A landscape with many peaks, sampled at points; each row gives a point and its height.
From any point a climber steps to the highest of the 2 points nearest to it. It stops when none of these is higher. Distance is the straight distance between rows; heights are no part of it.
mik (h 30.2): [  3  -5  10   9  22  24  25   9  -6 -15   7  36  17  22 -15  36   0 -12
 -26  -8]
teza (h 6.5): [ 26  21   3  -2  -7   2  19 -17  -7  27  -6   4 -27   1   1 -18  24  -2
   8  39]
gup (h 33.2): [ 41  20  22 -18  -6  -2   0 -14  -8  32 -24   5  -2   4   2  -2  22 -20
  -7 -23]
Por (h 29.0): [ 33 -17  15   3  25  -4  20  -2 -12  33  -8  27  -6  13  11  20  11 -13
 -21   7]
zedul (h 28.2): [ 16 -26 -12   3 -18 -15  26   4   7  14  -3   2 -21  -2  -4  16  12 -15
   2   7]
giso (h 41.5): [-42 -19  -8 -15  -8  -9 -15   1  28 -18   6 -10   9 -23   5 -37   2  16
  -5   4]
Defof (h 37.4): [-31 -18   5  -5 -28 -12 -11  -4   3 -13  10 -22   1 -27  15 -44  -2  12
  -3  25]
dem (h 52.3): [ 18   5  22 -11  15  -9   2  19   3  -1  -7  17  -2  22 -11   7  -3 -13
  12 -36]
buga (h 40.6): [  4  31 -18  22  43  23 -25   4  -2   2 -22  23  10   7  13  31  -9   1
   1  30]
kobap (h 21.7): [-14  -8 -12  -3 -16 -22 -36 -10   1   5 -26  -5  -1 -36  21  -9   1  14
  -3  21]
Mev (h 47.2): [-31 -10   2 -29  -4  -7 -10   4  40 -14   3   4  14 -19  13 -42  24  -4
  -9 -17]
Rovav (h 23.5): [ 22 -30 -12   6 -21 -11  33 -15  -5  17  -5 -10  -2  -4   9  24   8 -26
 -15  14]
nug (h 35.8): [ -9 -19  32 -20  -3  -5  -3  24   9   4  10   3  -3 -10  -6 -33  -3  15
   6 -32]
misi (h 4.2): [ 26  18   7  -5 -21  17  15 -26 -19  23 -10 -10 -32  -3  -1 -17   5   1
  -1  22]
Zuk (h 9.9): [ 12  14  -3   8   4   0  17   6   8  13   2  15 -28   9 -10  -6   4   0
  20  34]
faka (h 45.0): [-24 -44  -2  -9 -13   8  15  24  13   0  13 -21  -2 -10  -3  -5 -20   7
   5  -5]
sogok (h 25.3): [ -3   1 -11  15  -4 -19 -24   0  -3  13 -22  -5 -14 -25  20   7  -9  19
  10  40]
todoz (h 32.6): [-12  25 -19  20  28   8 -30  -7  -6  -6 -13  16  11  -1   8  29 -15   9
   6   7]
nov (h 54.9): [ 12   8 -31  30 -22 -22   0 -27 -28  10 -21 -21 -14 -16  28  -4  -7  -8
 -12  37]
rili (h 49.7): [-12  27  10  -8  25  21 -10  11  -2  -8   9  -4  25  17  -9   2 -15  -4
   5 -37]
zisa (h 67.3): [ -8  12  13 -16   7   5  -3  25  12 -12 -11   2   7  23 -11  -8 -11  -1
  11 -52]
tokeb (h 56.5): [-28 -16 -12 -11  -1  13  10  12  15 -19  18 -18  16   0 -15   0 -18  12
   5 -26]
kezu (h 24.4): [ 15  -7  29   4  18   1  26  -5  -3  -8  -2  31  21   3  -6  29   5 -10
 -38  -5]
pibo (h 33.4): [  9 -42   3  -6 -24  -3  21  19   5  17   3  -1 -29 -11   1  -1   7  -4
  -3  17]
Sola (h 59.1): [-33  13 -26  -8  -3  27 -37  33   4  -8 -18  -6  12  10  -5 -15   2   3
  20 -22]
zonu (h 20.4): [ -2  16   1 -16 -17 -11 -29 -23   2  10 -19 -16  11 -32   6 -21  16  10
  -8   9]
fet (h 45.5): [ 13  22   1   8 -21 -16  15 -49 -15 -19   3  12   0   2  -3   2  19  -8
 -23   9]
tedaf (h 38.1): [-10   0  15 -11  -3  -1  -7   9  21  12  -9 -25  25 -13  -7   0  -6  -4
   0  -5]
bekug (h 38.7): [ -9 -62   3 -18 -26  -1  13  14  10   9   5  -9  -6 -21  11 -13   2  -4
 -10   3]
Mopu (h 28.4): [ 21  32  32 -10  -8  -7  -8  -6   1  25 -12  -2   0  -5  -1 -12  12 -15
   5  -5]
gelub (h 18.8): [ 12  11  16   2   3 -19  12 -16  10  -8  -2  16  31   2  -7  22  15 -29
 -23   4]
furun (h 27.2): [  7 -26  -5   2  31  10  -3  10 -13   1   2   7   6  25  -8  23 -12   5
  -7 -48]
Lonat (h 19.4): [  8 -22   0  18   3  -8  45  -5  -8   7  -3   2   4   4  19  27  -3 -26
 -24  35]
Falur (h 35.9): [-11   6   8   3  -7 -36  11 -29   9 -23  26  -6  10  -2  -9   1  -7   4
  -2  -5]
zol (h 39.3): [  2  20   6  13  24  23  15   9   1 -17   3  37   9  20 -14  24  -4 -19
  -6  12]
nuval (h 39.8): [  3 -28  27 -12   9  -5   3  11  -4   3  27   2 -12  -2  -8 -14 -18  31
   6 -29]
gokog (h 33.3): [ 27 -20   6   5  30   9  39   4  -6  14   6  38 -19  16   1  22  -2  -4
  -7  21]
dokub (h 14.6): [ -2  16 -15  16  19   9   5   0   0  -9  21  13 -28  10  -5  -2 -13  24
  30  42]
sepop (h 56.9): [  4 -13 -14  -3   9  36   7  33 -18   7  28  -4 -15  19  -6  11  -4  13
  21 -16]
besus (h 38.0): [ 20 -26   0  10  30   8  21   9  -9   8  14  22 -30  18 -13  25 -10   6
   7  -2]
loni (h 24.6): [  3  37  20 -11   0 -15 -30  -7   4   9 -17   3   2 -15  -6 -27  17  -2
   5  -5]
sez (h 44.3): [ -2 -16  16 -21 -18  -9  11  -5  17  12   2 -30  15 -23  11 -15   2  -1
 -12 -18]
Guni (h 44.9): [ 29   3  36   0  29 -15   2   6 -11   5  -2  33 -11  20  -7  11  -1 -10
  -4 -29]
nizuk (h 40.1): [  1 -21  18  -3 -11 -26  24 -18   3   2   9 -28  24 -12  16   5  -7  -8
 -17 -13]
Sug (h 20.5): [-12  15 -15   6   4  29 -19  15  -4  -9  19  -9 -20  -2  -9  -8 -15  31
  31  29]
dinag (h 41.9): [ 11  10 -24  10  11  44  15  25 -19  -7  25  16 -18  32  -5  20   6  -1
  20  -2]
nipod (h 56.0): [ -2  17 -11  23   3 -22  18 -36 -11 -16  -1  24   2   3   6  10  14 -11
 -12  42]
lep (h 42.0): [-41  -4 -17 -17  -6  30 -17  35  18 -17  -6   6   9   6  -2 -34  -2 -12
  10 -31]
ses (h 44.1): [-12   5 -14  12 -27 -37 -12 -30  -9 -17   3 -32   2 -25  18 -20  -3  19
  -8   3]
koma (h 26.5): [-24  11   6  -1   4   0 -26   8   5 -13  19  -7  -6 -11  -9 -20 -18  35
  19  15]
mepe (h 31.7): [  0 -11  15  -6  -4 -26  24 -14   5 -19  36   8   2   3 -20  12  -8   9
   4 -22]
pevi (h 24.2): [ -5  12 -13  10   8 -14 -22   1  10  -5  -8   9   3   0 -15  17  -3  -1
   9   8]
peg (h 17.1): [ -3   9 -11 -23 -34   2 -36 -31   9  -7 -23  -6   3 -22   9 -40  18  13
 -17   0]
mora (h 29.9): [ -4  15  15   5  20  33  -2  14  -9   1  31 -25  12   3  -1  18 -24   5
  15  10]
direp (h 32.2): [-15   7  -6  -7  13  -2 -25  10  23   4 -19 -19  22 -12  -9   8 -13  -1
   9   6]
Tirom (h 46.0): [  5 -23  15  -1  13  22   6  21  -7   3  25   4 -26  14 -12   7 -19  25
  16 -16]
bifev (h 18.4): [ -6  19 -25  14   5   9 -16  15  11  -5 -10  17  -9  21 -21  13  -3 -13
  24  -3]
nute (h 38.2): [  4  17  -6  14 -13 -27  -5 -52 -10 -20  -1  -7  27 -11  12   9   9  -6
 -29  11]
beluk (h 48.6): [  3   5 -14  27 -30 -26   1 -26 -25  -3   1 -34  -1 -21  24 -18  -4  -6
 -10  15]
Reb (h 25.4): [-16   4 -18   3  13  10 -49  27  13  12 -34  -6   9 -21   1   8 -11   8
  10  11]
kotuk (h 54.3): [  5  43   1  14  40  28  -4  15  -2  -7 -12  31  10  24  -2   9  -3 -10
  -2  28]
Nama (h 39.0): [ 43  -9  26 -10  16 -18  -5 -14 -11  22 -15  16  -5  11   2   4  17  -4
 -13 -40]
von (h 42.4): [ 23  11  -9  -3 -31 -11  10 -36  -1   2  -4   1  -8  -1 -13   0  21 -14
  -7  -7]
tes (h 40.4): [-29   0  -7   8 -12 -42   1 -24   9 -25  13 -21   9 -24   4 -16 -10  25
  -4  -1]
fev (h 65.6): [ -1   6 -23  31  -4 -30   5 -31 -17  -5  -8  12  -3  -8  27  14   2  -5
 -13  42]
Ves (h 38.8): [-16  27   6  -8  20  28 -21  16   1   0  16 -27  23   4  -8  -4 -14  16
  17 -19]
tazu (h 73.9): [ 13 -30  -7 -31 -37   7  -3   7  13   5 -15  16 -11  -7  -1 -28  34  -9
 -13 -20]
kup (h 54.8): [-15 -15   1 -28 -23  -6  -8  17  33  -4 -18   2  10 -13   3 -30  22 -12
  -8 -19]
liva (h 39.2): [-21  33 -33   1   5  22 -27  38 -11   0 -10 -17  10  28   2   5  15  -2
  26 -29]
gimez (h 2.0): [ 23  24  -3  -1 -23  17   4 -40 -15  12 -26 -25 -12 -11   2 -18  -6  -8
 -11  15]
sivig (h 29.1): [-10  -7  -3  19  -2 -11  -8   4   2   3   0 -20 -10 -16   4   0  -8   8
  10  43]
mazu (h 54.5): [ 23  -8  -8 -27 -43   8   4 -20   7   1 -11  -4  -9  -4  -6 -12  22  -6
 -11 -16]
pak (h 33.5): [-12 -11  -6  12 -31 -14  -5  -4 -10  -2   2 -18 -23 -21   8 -30   5  10
   4  49]
vefin (h 24.3): [  1  10  16  11  22  15  16   0   2   2  16  -6   5   5   7  14 -15  -6
   3  31]
tute (h 20.8): [  6 -15  11  21  10   6  31   2  -3  14  10 -18   7   1  12  25 -14 -19
  -3  32]
vari (h 22.2): [  3  -4 -13   2   9  21   5  25 -19  -9   6  12   3  40  -1  27   1  -5
   8 -53]
fol (h 31.9): [  1 -33  10   2  32  -3   8  -6  -3   1  12   5  20   9  -4  31 -16   2
 -20 -32]
pazen (h 30.8): [-20  13  20  -9   0   3 -16  15  10  -9  13   1  -5  -7 -17 -36  -5  19
  17  -8]
lut (h 27.3): [-16  22 -27  -2  -2  17  -5  26 -17 -13   5  -1  14  44  -2  14  15 -11
  22 -43]
todo (h 36.4): [ 10 -42  17  -2  10 -23  18 -16  -1   8  10 -13  18  -2  16  20  -3   3
 -25 -27]
pumop (h 27.4): [  2  17 -25   8   3  21  -4  32  -5 -12  -2  15 -27  34 -19   1   3  -7
  34  -2]

For each start below, name the point where the climber stops.
furun | sez
tute | zisa
Sug | sepop
gup | zisa
tes | fev
peg | tazu
Defof | tazu
Rovav | tokeb
